Each row is a point on a landscape with many valleys, with its height.
A ball rolls from a point to the lowest of its 3 nearest points, and stops where none of them is lower. Distance is the straight distance between rows; heights are no part of it.
zuzib: [ -4 -13 -13  50  23  -2  35  14   0 -14]  (h 403)
Sefel: [  7 -16   6  11  -7 -32  30   0  71  25]  (h 329)
lomi: [-57 -20  11  19 -35   4  -7 -13  20  23]  (h 273)
rona: [  5   1  -1  46  14 -45  47   4  24   7]  (h 464)
Nir: [ -8 -38 -29  42  35   6  23  29 -32 -40]  (h 420)
madur: [-20   4  29 -22 -19  31 -20 -14 -36  29]  (h 230)
fomu: [ 24  -8  10 -13  -3 -10  10   1   8  22]  (h 465)
mepub: [-62  10 -36 -51 -48   4 -53  -5   9 -51]  (h 409)
nov: [-46 -19 -11 -38 -29  16 -40   1  45   1]  (h 435)
piv: [ -4  10  -9 -60  -6  17 -22  -4  20  -6]  (h 558)
tever: [-18   0  22   8  -7  -4  10  -3 -20   6]  (h 315)
gebi: [  7 -19  -7 -19   3 -31   8 -10  77  19]  (h 447)
pavu: [ 30  50   7 -63 -30  74 -32  -3 -39 -20]  (h 759)
vazig: [-23  17 -27  76  37  15  32  38  49 -59]  (h 437)
mupe: [ 25  43 -18 -81   5  35 -22  -4  -4 -20]  (h 679)
dege: [-39 -13  -2  13 -32 -15 -13  -4  66  25]  (h 453)
guk: [ -8  12  30   7  -8  12 -13  -7 -84  15]  (h 227)
lebo: [-11  -7   8  -4  -8 -11  -3 -14  31  30]  (h 604)
fov: [ 58   1  10   2  16 -26  13 -13 -14  24]  (h 283)
gavat: [ 36  19  26 -11 -12   4 -22 -20 -49  21]  (h 517)
kozod: [-50  -5   1 -41 -47  31 -43  -3  17   8]  (h 322)
togis: [ 42 -19   4  -5  21 -45  28  -5  56  32]  (h 162)
Nomi: [-43  -7   1  56  19 -14  36  13   9 -31]  (h 426)
Dob: [ 67   6  10 -31  17 -18  -6  -6   8  20]  (h 325)
Talol: [ -4 -22 -33  55  48   9  30  41   8 -54]  (h 428)
bagi: [-46  -8  23  -1 -43  16  -8  -9 -10  25]  (h 120)
pip: [ 59 -43 -60  57  68 -12  -2  26   3 -40]  (h 441)
buru: [-11   5  32 -25 -19  16 -17  -7 -25  26]  (h 167)
Selad: [ 59  30   2 -71  -4  16 -13  -2  10   5]  (h 561)
kisiv: [-48   5  28  16 -17  18 -11  -8 -66  14]  (h 171)
zarof: [ 54  20  20 -15   2   3 -17 -11 -47  21]  (h 552)
Mek: [-62  -4  28 -16 -48  30 -41 -19 -21  28]  (h 220)
lolan: [  0 -15  10  29   3 -19  38  -2  -6   5]  (h 406)
Git: [ 33 -12 -20  48  45 -40  35   5   5 -16]  (h 477)
duv: [-54  49 -31 -60 -39  33 -37   0 -14 -38]  (h 446)
gabat: [ 54   1  12 -55  15 -12   2  -7  43  23]  (h 153)
rusod: [-27  17 -15  68  18 -26  46  11  49 -15]  (h 450)
Kipav: [-18  -8  10  36  14 -19  26   5 -25 -18]  (h 379)
Mag: [ -7  10   9  29   7   7   3  -8 -77  -4]  (h 221)
mituz: [ 56  -4  10  -5  15 -42  14 -16  33  22]  (h 49)
nuto: [-12 -16   2  -6 -23 -33   6 -11  73  12]  (h 456)
deze: [-24  -4  -6  32 -14 -22  40   6  25  16]  (h 474)
tal: [ 31 -39 -58  55  55   9   5  33   9 -50]  (h 436)
Mume: [ 45  38  25 -21 -14  29 -23 -23 -59   4]  (h 563)
Ribi: [-54 -20   7  52  -4   5  11   5 -37 -14]  (h 404)
Vek: [-23  18   7 -61 -24  38 -41  -3   9  11]  (h 419)
gib: [ 25  -7  21 -19   0 -11 -13  -8  -5  29]  (h 381)
nako: [ 10  46  -7 -87 -17  55 -34  10 -17 -30]  (h 725)
Lepem: [ 32 -10  -2  37  32 -31  24  13 -40   3]  (h 451)
mavik: [ 29 -15 -39  36  42 -15  -1   4 -50 -31]  (h 431)

Write out the way that a ball takes from each point below.
mepub => kozod, Mek, bagi
nov => kozod, Mek, bagi
nuto => Sefel, togis, mituz

For each start below, name the point where the ball stops.
Mume => kisiv
dege => bagi
Selad => mituz
fomu => mituz
gebi => mituz
duv => bagi
